Each row is a point on a tangle of strands that fork and nearly touch. The rows are in no order.
Two points are linked if the straight distance between their rows is under 53.1. Some points are linked to none.
z_696: [  4  -1  -7   0   8  16 -23  -3  -5  13 -10  13   9  11   0  10  -4  -2
   5   0   4  -8   0   3   4  -9   3  -9   8   5 -12  -2  -9   9   4   1
 -19   2  -3 -16  13 -14 -20  -5]
z_217: [ -2  10   9 -17  -4 -16  -4   5   0  -6   2   0   1  -2  15  10  -7  -8
  13   0   8  -4   3   0   9  -8 -16  -8   2  10 -16  -4  18   2  17 -12
 -16  17 -13   0  11  -8   8 -11]
z_14: [  0   2  -8  -3  13   8 -14  -6 -19  16   9   7   3  -6  10  12 -14   6
  -3  -1   9   6 -10   1  10 -13  10   0   5  19 -10  -5  11   3   8   2
 -14  12  -2 -17  15 -12   5   9]
z_873: [-11   4  17  13 -24  10  -7   3  -1  -1  -8   2  10   3   1   4 -12  -8
  15   3  -1   1  14   6   0   2   4 -17   5   5 -15  -8  -1   8  13 -17
 -16   3 -10  -8   6   6  -6 -10]
z_499: [ -3  -7  -5  -4  19   6   3  -2  19  10   7  24   8  -2   9  -7  -3  -2
   8  14  -4  -2 -15   4   6  -9  11   3  -5 -16  -1  14 -18  -2 -19  10
   5 -24  22  -8  -7   3  -7  13]
z_156: [  4   1  -9   9  14   8 -19  -7   1  14  -7  28  14  -1   9   9  17  11
 -10  12  12 -14   5  -8   7  -4  -7   4  -1  12   1  -1   3  10   1   3
  10  -9  -6   2   7  -1   0  -5]
z_352: [  2   5  -2 -24  34  -6   9   2  -2   1  23   9   5 -15  21  20  -7   5
  17   3   8  -8 -18   8   8   4  -4  14  -6  -2  -1   4  11 -10  10  14
   1   4   7  -3  -5  -8  15  12]
z_994: [-15   1   5  11   1  28 -16  -3  -6  24   4  10   6   1   0   1  -9   2
   2  13   3   9  -2   6   4  -1  16   9  -4  -7   9  -4 -12  12 -11  -1
   9  -6   2  -5  -9  16  14  16]
z_34: [  0 -14  -5  -2  -7  -6   2   1  15  11   0   6  -3  -1  -2 -17  10   3
  -3   4  -7  10  -6   0  -3 -18  10  -1  -1  -3   3   5 -15  -1 -12  -5
   3  -7   9   0   7   9  -9   4]
z_221: [  3  -2  16 -25 -12 -21 -12  15  -3   0  -6   1  -7   6  12   9  -5 -16
  16  -7  -2 -11  -5  -1   6  -4 -17 -12  11  -5 -18  -6   5  -2  17 -12
 -11  25  -9 -11   8  -7 -11 -17]
z_854: [ -1   2   1   2 -13  -1  16  -6   9 -20   2 -27   2   2 -14  -3   1   0
   6 -12 -17   8   2   4  -7   1   9  -1   0  -7  -1  -1  -7 -13   3  -5
 -15  11   2  14  -2   4 -16   0]
z_572: [  0  -2  -3   2   2   9 -22   2 -21  13  -1   5   0   8   2   7 -16  -5
  -1  -7  10  -2  -7   3   5 -12   5 -11  13  15 -13  -9  10   6  10   0
 -19  10  -2 -27  19 -19  -4  -2]
z_497: [  8  17  -2  -8  24   9  -4 -11   5   6 -17  11   2   6  10   1   6   2
  10  11  12 -18  20 -11   6  -2 -20   4 -17   9   7   8   6  20 -11   3
  -2 -10   2   2   7 -18   9 -15]
z_307: [  9   1 -12  -6  12   4 -12  -5  -9  -9 -17  -6   0  11 -10  15   0  -4
  -6  -7  -2 -13  13  -5  -3   9  -9   0   4  -4  -4  -5 -11   4  -8   5
   1   7  -4  10  -5 -13 -16 -11]
z_962: [ -6  -1   7  -3 -18   0  -4   6   5   6  -9 -11   2   3  -4  -4  10   1
   4  -4  -8   7   8   2  -6  -1   8   4  -2  -8   5  -8  -8   1  -2 -10
   8  18  -4  13   3  17  -3  -4]
z_411: [  5  -4  -4  10 -18 -13  -8   9 -12  -5  -5 -12 -13  11 -13 -10  -2  -9
 -17 -13   0  -1   3   1  -6   2  -3 -10  17  12   0  -4  12  -1   5   1
   2   9  -7  -1   7  -6 -11  -5]
z_749: [ -6  -5   9   6 -21   4   7   3  13  -2 -14  -9   9   1  -8  -7  20  10
  -2  -5 -11   2  15  -7 -14  -2  13   8 -12 -12   7  -4 -12  -4 -10 -14
  19   3   2  17  -5  25  -3  -8]
z_675: [-15   7  16  12 -16  13 -10  11 -18   1  -2  -8  -1   6  -3   9 -17  -8
   7  -2   5   4  10   5  -2  21   0  -1   0  -8  -1 -12   5   9   5  -8
   7   7 -10   1 -11  12  14   2]
z_13: [  6 -11  -3  11 -28 -13   2   5   1  -6 -15 -12  -5  11 -17 -17  15   1
 -16 -14  -9  -2  13  -5 -13  -4   0 -10   7   6   0   2  -4  -1  -4  -7
   9   7  -2   6   7   4 -21 -14]
z_360: [ -4   9   4  29  -6  14  10  -1   3 -17  -3   1   2   2  -9   3   4   7
 -14   6   5  -3  10  -9  -2  25  -9   0  -5  -4  10   3  10   5   2   3
  14 -27  -8   2 -18   5  14  -5]
z_641: [  1   6   0 -38  28 -13  11   4   2   1  12  -3  -4 -10  19  11  -1  -3
  22   2  -4  -3 -15  12   7  -2  -6  16  -6  -9   0   6  -3 -11   5   5
  -6  12   6   5  -4  -7  11   7]
z_627: [ 10  11   1  -6  -3  -9  -3   4  -6  -6   9 -15 -17   0  13   2  -3   0
  -2 -15  -2  -4 -18   5   5   5  -6   3  12   9  -7  -7  24 -18  25  15
 -15  24   1  -2   8  -6   3   0]
z_647: [  2 -11  -5  -2   5 -19  21  -9  13 -25   4   8  19 -13  -4   8   8   6
  -6   4  -3  -4  13 -12  -5  -9  -3   0  -9  -2  -5   4  -4  -8  -9 -11
   8 -16  -4  17  -9   2  -3  -4]
z_748: [ -7  -3   5  28  -6   5  15  -6  10 -16  13  16  16 -12  -4   5   3   9
  -7   7   4   0   0  -6   0   8   2   0  -5  -2   2   2   6  -4   2   0
  10 -32  -3  -1 -13  10  10   2]
z_538: [  8  -6  -4 -14   2 -17   7   0  10  14  13   9  -7 -17  16 -11  15  12
  -6   6   2  10 -12   4   1 -16   0   9  -2  11   3  -1   7 -12   8   0
   5   6   3   2  12   7  12  10]
z_921: [ -2  -2  -3 -20   9  -4   0   5 -10   5   9 -11 -11   0   1   5 -13  -9
  12  -8  -4   6 -15   8   5  -4   4  -2   5  -2  -5  -2  -3  -4   5   3
 -17  16   1  -9   5 -11  -3   8]
z_259: [ 10  -5 -21 -18  32 -10   0   1  -3   8   0  15   0  -8   2   7   8   6
 -14   7   5  -9  -2  -2   5   0  -6   9  -4   7   4   7  -2  -2 -10  10
  18  -8   2   6  -2  -9   2   9]
z_419: [ 10  12   3 -10  12  -3   1  -6  -5  -6 -27 -11  -5   3   2   4  11   0
  -6   0  -3 -14  24 -16  -2  14 -19  10 -13  -7  11  -6  -4  10 -13  -1
  17  10   1  22 -12  -2   7 -17]
z_621: [  6  -7 -17 -20  23  -7   4   2   2  17  -5  11  -6  -5   0 -10   8   2
  -9  11  -1   3   1   0   3  -8   0   7  -6   1  12  11 -13   2 -21   4
  17 -10   8   7  -4  -2   5  14]
z_734: [ -9 -11   2   9   5  15 -10   3   3  16   2  21   7  -1  -4  -2   2   1
  -2  10  -1  -1  -7   4   2   1  13   5   0 -16   7   3 -21   6 -19   3
  17 -19  10  -6 -10  15   1  12]
z_752: [  2  -2 -11  -1  -6 -12 -12   9 -20   5  -2  -9 -18  10 -12 -13 -11 -11
 -19 -10  10   0   4   6  -2  -8  -4 -10  15  19   6   0  19   2   3   1
   0   3  -9 -12  14 -23   3   1]
z_988: [ -7  21  11   0  -5   4  -2   5  -3  -9   3  -4   3   0  14  11 -14  -5
  14  -1  11  -2   6   1   8   2 -10  -5  -3  12 -13  -5  25   4  19  -8
 -17   8 -11  -2   6  -5  21  -5]
z_872: [-10  15  18  14 -28  13 -10   8  -3   1 -19 -10   3  11  -3  -4  -5  -9
   9   0  -2   1  23   6  -4  12  -2  -9  -2   0  -5  -7   4  11  10 -13
   4  10 -12   2   1  13   4 -12]
z_757: [  3  -9  -2  13  -9 -11  -5   6 -22 -13  14  -6  -3  -6  -2  12  -7   3
 -23 -14  -6  -1 -14  -5  -2  16   6   5  20  -5  -2 -14   9 -14   7   8
  12  11  -1   5 -13  10  -5   9]
z_139: [ -8  -9   4 -17   6   4   6   0  15   1  -2  -1   9   5  -3  -5 -10  -9
  19   7 -15   6  -2   4  -1 -11  15   1  -5 -29   1   6 -36   2 -23  -7
  -2  -5  10   0 -13  10 -13   3]
z_528: [  1  28  16  -1  -1  13  -4   5   1 -12  -2 -10   1   5  19  14  -2  -2
  20  -5   3 -13  -3  -1   8  16 -12   0  -5  -3 -14  -4  23  -4  27   5
 -16  14  -4   3  -2  -1  14 -10]
z_832: [  1  -9  -3  -4   6 -10   2   8 -14  -2  15  -3  -5 -13  -4   6   4   8
 -16 -10  -7   2 -17   4  -3  13  11  19  10 -16  10 -11   0 -20   2  14
  25   7   8   8 -14  11   2  16]
z_29: [-14  -1   8   1   1  17 -19   2  -8  24   1  20  10  -1   6   6  -9  -1
  11  14   7   3   7   1   8  -5   6   4  -2  -4   2  -6  -7  17  -9 -13
   5  -2  -7  -4  -1  12  11   9]
z_465: [  0   7   0 -15  10  -1  12 -10  11 -17   4 -10  15 -12   4  12   7   8
   8  -3 -12   4   1   3   0  -6  10  14  -5 -13  -1  -6  -6 -16   4   0
  -5  10   2  19  -8   6   1   2]
z_591: [  4  10  -1  34 -16  16  -8  -7   5  -9  -6  -1   5   4  -5  -2   8  11
 -14  -5  -1   0  -2  -3  -1  10   2  -1   6   8  -2  -4  11  -2  18   7
  -5  -6  -3  -2   5   2  -6  -7]
z_318: [  8 -11   3  10 -17 -20  19  -2  20 -12  12   9  -8  -7   2 -13  16   3
  -2  -4  -2   3  -9  -4 -10  -4 -12  -9  -5   2 -10   9  11 -12   7   5
  -2 -19  13  -1  10   0  -8  -9]
z_634: [  2  -8  -8 -10   3 -23  14  -6   9 -17   1   5  11  -7  -2   6   1  -2
   2   4  -1   1  13  -8  -1 -13  -9  -9  -4   5  -9   4  -4   1  -7 -13
  -3  -7  -9  11   1  -5  -6  -7]
z_707: [  6   7  -3   6   1   1   8  -4  -5 -14 -20 -20  -3   4 -11  -3  15   6
 -22   1  -3  -4  22 -16  -8  16 -10   9  -9  -3  18  -4   1   3  -9  -2
  23   3  -7  24 -19   6  10  -7]
z_552: [  4   4 -14   7  15   7  -7   1 -22 -11   9 -10  -3   3  -4  19 -14   4
 -14  -9   7  -3  -6  -1   1  14  -2   3   7   6  -4  -7  13  -6   7  11
  -1   3  -6  -2  -7 -10   6  11]
z_405: [  3  -2   1  20 -20   0   7  -1   9 -10  -9  -8   3  -4  -8  -8  26  18
 -23  -5  -5   2  10 -11 -10   4   3   5  -4   1   8  -2   7  -9   4  -7
  17  -3  -4  16  -6  19   2  -4]
z_342: [  1  15   5  14  -3   9   4   2  -3 -20 -12 -11   2   7  -7   9  -1   2
  -9   1  -1  -7  19 -10  -3  28 -12   3  -7 -11   7  -5   6   5   1   0
  17  -7  -8  16 -21   7  11  -9]
z_408: [-10 -12  -5  24  -7  18  -7  -5  -5   7   3   6   5   8 -13  -3 -18  -7
  -1   5   0   8  -1   6  -2  -6  17 -11   7   7  -4   6 -19   9 -13  -4
 -11 -18   2 -21  -1   1 -11   8]
z_540: [ -6 -11  -5  11 -13   9  -7   1   8  22   0   0  -2   6  -7 -22   3   0
  -7   5  -6  15  -8   7  -2 -17  21   0   3   4   9   2 -15   5 -13  -1
   3   1   7  -8   8  12  -9  10]
z_236: [ 13  10  -3   6   7  -9  11 -11  10 -24 -15   0   1   3   2   6   6   0
   1  -6  -1 -18  14 -14  -1   8 -20  -9  -5   6  -9   4   7   4   0   6
  -7  -7   1   7   2 -16  -8 -24]
z_894: [ -6  -6   0  15 -12  12  -1  -4   6   0   0  -3   3   7 -11  -5 -11  -7
   8  -1  -6   7  -3   7  -2  -5  14 -12   6   0  -6   4 -14   2  -3  -1
 -20 -10   3 -12   4  -1 -17   1]
z_730: [  1  -3  -3  43 -20  14  -5  -5  -7  -8   7  -2  -1   2 -16  -3   5  10
 -26  -9  -3   3  -9  -2  -5  15   9  -1  14   8   5  -1   6  -6  10   7
   5 -11   1  -7  -5   6 -10   2]
z_426: [ 14  -2  -7  -7   5 -13  -1  -6   4  -7 -23   2  -5   6  -5   2  12  -1
  -6  -7  -6 -14  14 -12  -3   0 -14  -5   1  -1  -4  -1 -10   5  -9   2
   1   3   3   6   6 -13 -19 -21]
z_562: [-13   1  20   6 -18  16 -12  14 -15  16  -1 -12 -12  14  -3  -2 -18 -17
  22 -10   2   3  -7  14  -2  11   9  -8   6  -9  -4  -6  -2   8   8   3
 -12  15   3 -20   3   0   0  -1]
z_273: [  7  -3 -19 -20  35  -8   4  -7   4  -2   7  19  19 -12   6  18   3   7
  -3   8   3 -11  -5  -3   8  -6   2   6  -4   3  -5   8  -5  -5  -4   9
  11  -8   4   6  -3 -11  -5   9]
z_768: [  5 -17 -17   2   4 -14  12  -1  -4   6  11   5  -8 -11 -10 -20   9   5
 -26   5   3  12  -5  -1  -3 -11   1  -1   4  18  12  11   4  -8  -8   1
  10 -13  -1   2   1  -1   4  20]
z_865: [  7   0  -5 -18  36 -10  13 -12  14 -16   4  16  20  -8   9  23   3   3
  15   5   3 -23  -3  -8   4   2  -8   3  -9  -8  -5  12  -4   0  -5  14
   2 -10  11   6  -4 -16 -10  -8]
z_579: [  4 -10  -6  29 -13   6 -10  -1 -16  -7   7  -4  -4   4 -15   4   3   7
 -26 -15  -7  -4 -11  -1  -6  19  11   0  21  -2   3  -7  -2  -8   7  12
  13   3   1  -2  -9   8 -15   4]
z_953: [  2  -8   5 -15  17 -17  15  -6  21 -11  11  27  18 -12  12  11   8   3
  15   9   2 -15  -6  -8   1  -6  -5   0 -11 -15  -7   8  -6  -4  -8   5
   8 -17  13   2  -2  -2  -6  -9]
z_531: [-13   4  15  23 -26  11  -6   6 -11   2   1  -9   3   0  -4   3  -2   4
 -10  -1  -2   9   4   0  -3  19   9   4   3  -5   6 -16   7   2   9  -6
  18  10  -8   5 -12  25  13   4]
z_996: [-10   0  19 -24  -3  -6  -6  15  -1  12  -1   7  -6   6   8   1 -13 -18
  29   7   4  -1   3   3   6   0 -15  -6  -1 -16  -3   3  -8  14  -5 -15
  -7   2  -3 -11   3  -2   4  -7]
z_453: [ -2   3   9  -2  -1  -2  -3   6   5   2  -3  11  -3  -2   8   5   6  -1
   9   0   4  -9   0  -1   3  10 -12   3  -2  -9  -2  -3   4   3   3   2
   5  -3   0   3   2   3   6  -8]
z_649: [  5  13  -7   2   2   7  -5  -1  -4  11  -1 -15  -6  -4   2  -4  10  15
 -20   4   4  10   4   4   0   3   5  16  -1   8  20 -10  11  -3  11   1
  12  17 -10  13  -3  10  21  11]
z_466: [  2   3   5 -21   3 -13  16  -6  18  -9  -8  -4   0  -3   5  -5   8  -2
  16   3  -8   2  10  -5  -1 -12  -7   0 -13  -5  -1   5 -10   2  -9 -11
  -8   3   4  12   3   0   0 -13]
z_561: [  3   6  -2 -19  29   1  -2  -2   6  13  -4  21   4   0  14   3   3   1
  13  18  12 -14   9  -6   8  -3 -17   8 -15   1   7  12   1  15 -17   0
   6 -12   3   3   1  -8  10  -2]
z_187: [  2 -12   3   3  -6 -20  18   2   6 -10  24   7 -10 -15   2  -4   5   4
  -4  -8  -1   4 -20   2  -4   6  -5   1   3  -5  -4   2  11 -19   8   9
   4 -12  10  -1   2   4   1   6]
z_428: [  7  18  -4  26  -7  22  -1 -11   1 -22  -6 -21   5  10 -10   7  -1   7
  -8 -10  -4   0   3  -1  -2  16   3  -2   4   1  -4  -4  11  -7  19   7
 -15   2  -6   5  -7  -4  -8  -5]
z_910: [  2   7   1  15  -5   7 -11 -10 -10   9   9   4   7 -12  12   9  -3  13
 -12  -1   3   9 -11  -2   8  -8  11   5   9  20  -7 -14  18  -3  20   2
 -10  15  -2  -6  14   2   5   2]
z_458: [ -5  -8   7  11 -14  -4  11  -1   3  -5  17  -1   0 -12  -3  -3  -2   5
   1  -8  -8  11 -16   4  -2   2  12   0   5  -5  -2  -4   2 -13   7   2
  -5  -3   7  -1   2  11  -3   8]
z_976: [-12 -11  13   1 -22  -3  -7  14   5  21  -7   7   0   7  -1 -15  -7 -12
  12   9   2  11   7   4  -1 -12   7 -11   2  -4   3   0 -14  14 -11 -20
   2   0  -5 -10   6  15  -1  -2]
z_756: [ 17  11  -9   5   5 -17  16  -2   5 -13   1  -7 -15  -3   4 -12   7   4
 -16   0  12  -5   4  -4  -1   5 -23   0   1  21   6   9  31  -8  11   9
  -2  -8  -4   3   6 -15  15  -5]
z_883: [ -1   3   6   7 -27   0   3   1   3  -8  -2 -27   3   4  -8  -5   9   6
  -2 -15 -16   9   2   3  -8   2  15   1   3  -3  -3  -9   0 -12  10  -7
  -2  27  -4  15   1  16 -14  -1]
z_570: [ 11   0  -1   0 -11 -15  -1  -1  -3   1  14  -9 -14  -9   8  -8   5   7
 -11 -14  -4   4 -21   4   3  -5   1   0  14  14  -4  -8  21 -18  24  11
 -10  18   4  -5  18  -2  -4   2]
z_25: [ -1  12   3 -18   8   6   1  -9  12  -1 -12  -4   8   4   4   3   3  -2
  20   5  -6   0  13   0   3 -11  -2   3 -11  -6   0   1 -11   8  -7  -9
 -14   7  -3  12   3  -2   0  -8]
z_456: [ 13  16  -7  -3   9  -9  10   5  -2  -6   0 -18 -20  -1   4 -10   3   5
 -13  -2  10   0   4   3  -2  10 -17   9   0  13  15   4  22  -7  10   8
   2   3  -4   7  -1  -8  23   2]
z_234: [ -8  13  -1   7  -6  16  -6  -3 -16  13   5 -25  -7   2  -6  -4  -8   4
 -10   2   6  21   3   8  -2   4  12  12  -4   8  18 -10   9   3   6  -2
   6  21 -11   5  -5   7  22  16]
z_520: [ -6  10   4 -11  -1  13  -8  -5   7   9 -16  -6   5  13  -3  -6  -8 -10
  18  10   0   5  20   4   0 -13   0  -4  -9  -3   3   2 -16  18 -14 -16
 -13   5  -7   4   4  -1  -1  -6]
z_941: [  7  -9  -9  -8  16   7 -18  -2 -10   2 -14  10  10  11  -4  23  -4  -5
   8   0  -1 -19   5  -2   1   2  -3 -10  10  -9 -14  -4 -21   9  -4  -1
 -10   2  -5  -7  -2 -14 -29 -10]
z_999: [ -2 -18 -15  14   0  -1   5  -9  11  -2   6  18  14  -6  -8  -8   4   3
 -14  11  -2   7  -1  -4   0 -19  12  -5  -1   8  -3  12 -14  -1 -16  -7
   3 -25   1  -2  -3   5 -10  10]
z_943: [  1  -9  -3  -1  17  -4   9  -7  22   0   9  31  17  -9   8   1   8   5
   5  14   2  -9  -8  -4   3  -9   3   1  -9 -11  -4  13 -10   0 -14   9
  10 -29  16  -3  -3   2  -5   1]
z_799: [  3 -12  -5   0   3 -14   4  -5   9   1  14  20   5  -6   6   1  -5  -2
   3   5   4   4 -17  -1   4 -14   0 -12   2   9 -14   7   0  -1   4   5
 -13 -15   4 -16  13 -11 -12   1]
z_662: [ 10  -4  -9  14  -4  -7  -1 -10  -8   6  17   2  -3 -15   4  -5   5  15
 -21  -4   0  12 -18   1   2 -10   8   4  12  24  -2  -5  18 -12  18   8
  -5   7   3  -7  15  -1  -1  10]
z_825: [ -3   7 -15   5  10  32 -12 -15  -6   5 -12 -18   3  19 -23   1  -7  -3
  -4   4   3   8  16   9  -7  -1  10   5 -11   2  10   3 -18  13 -18   2
   0  -1  -7   5  -9  -7  -3   8]
z_998: [ -5   4   3 -28  19   3  -1   7  -6   4   7  -4  -8   2  11  12  -9 -10
  27  -2   1  -3 -14   9   8  -1  -5   4  -4 -10  -6   3  -3  -1   4   3
 -19  11   2  -8   0 -11   6   4]
z_972: [ -8  -8  -1 -21   8   6  -3   9   1  12  -3  -8  -7  16  -6  -8 -18 -18
  24   4  -6  10  -6  10   1  -5   8  -6  -2 -19   4  10 -30  10 -22  -3
  -9   1   6 -11  -5  -5 -11   7]
z_125: [  0   1  -7 -15  31   5   2  -1 -22   4  22   4   5 -16  12  24 -14   7
   2  -5   0  -1 -25   5   9   8  14  14   3  -4  -5  -5   7 -14   9  18
  -1  10  10 -10  -8  -6   8  21]
z_370: [-10   5   7  -2   9  12  -7   1   3  15   1  21   8  -2  11   1  -5  -1
  12  21  14  -2  12  -3   8  -6  -9   3 -11   1   6   4   3  18 -12  -9
   3 -18  -7   2   0   5  19   4]
z_991: [-16  -9   4   4 -14  13 -18   8  -9  31  -2  -2  -3  13  -8 -13 -15 -13
   4   7   4  16   2  11   0  -9  22  -5   3   0   9  -1 -20  19 -18  -8
   5   9  -3 -16   2   9  -4   9]
z_425: [  4 -24 -10  -3   6 -15  22  -1   9   7  -1  11  -5 -12  -3 -29  20   5
 -22  16   7   4   3 -11  -6 -15  -5  -6 -11   9  11  18  -2  -3 -23  -3
  14 -26   3   5  -7   4  13  13]
z_293: [  8  -7   6  12 -28 -15   8   0  17  -7   1   2  -8  -1  -1 -21  14   1
  -3  -9  -5   6  -9   2  -8  -8  -6 -11   3   8 -10   4  13 -10  15   3
 -10  -8   9  -6  20  -1 -14 -13]
z_292: [  6  -3  18 -20 -17 -23  -3  16   6  -3 -12   4 -12   5  10  -1   8 -11
  13  -9  -8 -13  -3  -4  -1   5 -19  -9   4 -12 -14  -3   2  -2   9  -6
   2  16   2  -5   8   1 -13 -23]
z_809: [ 12  14  -9  -6  10   2  -3  -2  -1   5 -10 -15 -14   3   0  -6  12   8
 -11  -1   2   0   5   3  -3   7  -7  13  -1   5  16  -3   6  -2   2  11
   7  11  -1  13   2  -4  11   0]
z_577: [ -8  -2   5  19 -22  -2   4   6  -5  -3   2  -8  -3  -5  -8  -8   5   5
 -18  -2   3   9   5  -3  -4  11   1   0   3   6   9  -5  13  -2   5  -7
  15   0 -11   8  -8  17  13   7]
z_482: [-10  -1   3 -14   1  16 -11   2   0  13 -11  -8   4  20  -6  -4 -20 -16
  24  10  -1   9  10  10  -1 -12   9  -9  -4 -12   0   2 -29  18 -17 -14
 -15   4  -4  -8  -4  -2 -10   2]
z_388: [ 13  21  -4  12  10   2  15 -10   9 -25  -9 -10  -5   6   1   0   1   4
  -2  -6   8 -11  10  -9  -1  13 -19  -4  -8  13   0   9  20   1   7  11
 -11 -14   1   1   2 -20   8 -16]
z_537: [  5 -12  -6 -12  14 -10  18   0  10  11 -11   9 -12  -6   1 -24  15   0
  -8  13   2   0   5  -8  -3  -7 -10   2 -13   1  17  15  -8   5 -27   4
  15 -19  10   5  -6   0  13   4]
z_643: [  0   1  -6  -8  19   3   9  -1 -10  -2  22  -4  -2 -17   0   7  -3   9
  -4  -7  -7   7 -24  11   2  10  18  20   4 -13   9  -4  -1 -21   5  18
   7   3  13   0 -12   2   7  24]
z_811: [  0   0  -1  13   4  -5  23 -12  14 -33   8   4  22 -15  -7   9  10  13
 -11   1  -2  -5   9 -10  -4   3   3   7  -7  -9   2   3   4 -15  -1   0
  13 -24   2  14 -17   5   2  -1]
z_247: [-11  10  15 -18   8   9   2  11   1   3   6  -1 -10   8  11   3 -12 -13
  36   0   6  -3  -6   7   6   3 -10   0  -9 -12  -3   8   0   8  -1  -2
 -19  -2   5  -9   1  -8  15  -1]
z_365: [-12  -5  12 -17 -14 -12  -6  12  -2  12  -1   2  -3   1   3  -3 -12 -14
  16   6   3  11   4   4   4 -12  -1  -9   2  -2  -3  -3  -8  12  -2 -22
  -5   9 -10  -8   7   4   3  -4]
z_655: [ -5 -13   8 -11  -2 -11   7   5 -12   2  20  -3  -9 -12   3   6 -13  -7
  10 -12 -10   9 -28   5   4   3  12   1  10 -12  -7  -5  -2 -12   8   5
 -10  13   8 -10  -1   3  -5   9]
z_99: [  6  18   7 -11   3   0  -2   7  -2  -8  -3 -17 -15   7  10   4   0  -7
  12 -12  -1 -10  -6   3   4  12 -14   2   2  -3  -6  -3  15  -7  18  11
 -14  18   1   3   3  -8   7  -7]
z_503: [ 10 -13   4   4 -34 -23   5  12   6  -8  -5  -9 -11   7  -7 -19  18   2
  -9 -19 -13  -3  -2  -6 -14  -4  -2 -11   7   2  -8   0   6 -12   9  -3
   7   7   4   1  13   6 -24 -16]
z_877: [ -6 -11 -16  22  10  17  -2  -8  -1  -2  10  15   9   2 -11   1 -13  -2
  -8   4   0   3  -8   4   3  -3  13  -6   2   7  -4  13 -14   3 -15   5
  -3 -31   7 -16  -8  -4  -9  16]
z_925: [-13  -4   9   1 -11  19 -23   9 -24  28  -3 -12  -6  19  -9  -3 -21 -15
  12  -4   6   9  -2  14  -5   0  18  -6   5  -4   2  -8 -12  17  -7  -2
  -4  21  -2 -21   5  -4  -2   5]
z_997: [ 14  18   1 -13  23  -1   3 -16   7  -5 -22   2   3  -1  11   7  15   6
   5   2  -1 -19  19 -16   2   4 -19  11 -17   0   6  -2  -3  11  -8   3
   5   5   7  15   0 -10   3 -20]
z_454: [  4  -8 -17   3   2 -13  -2   6 -17   6  -1   0 -15  -2 -10 -14   3  -3
 -29   2  14   1   7  -2   0  -4 -10  -5   9  23  11   6  16   2  -3   1
  12  -7 -14  -1   4 -11  13  10]
z_330: [-10  -4  13  16 -27   8   2  -2   5  -2   0  -6   8   5  -7  -5 -17 -10
  16   1  -6  10   4  10  -3  -7  15 -17   8   4 -11  -1 -11   5   4 -16
 -25  -2  -4 -15   6   5 -14  -4]

A fork is a point with three links. Follow the links from the first point to the second and name the forks in between, in order.
z_591 / z_13 -> z_998
z_643 / z_330 -> z_998 > z_991
z_854 / z_925 -> z_991
z_562 / z_318 -> z_991 > z_998

A fork is a point with three links, a tip a point with one. Leave the first point through the second and follow the links. Name the first fork or tip that comes.
z_454 / z_752 -> z_998
z_29 / z_370 -> z_139
z_941 / z_307 -> z_234
z_910 / z_662 -> z_292
z_531 / z_577 -> z_854
z_962 / z_749 -> z_991

Name the points in between on the shortest way along the links from the first point to the second, in order.
z_540 / z_591 -> z_991 > z_976 > z_365 > z_996 > z_247 > z_998 > z_641 > z_352 > z_125 > z_643 > z_832 > z_757 > z_579 > z_730
z_943 / z_454 -> z_953 > z_865 > z_273 > z_259 > z_621 > z_537 > z_425 > z_768
z_411 / z_998 -> z_13 > z_503 > z_293 > z_318 > z_187 > z_458 > z_655 > z_921
z_217 / z_696 -> z_988 > z_528 > z_99 > z_627 > z_570 > z_662 > z_910 > z_14 > z_572
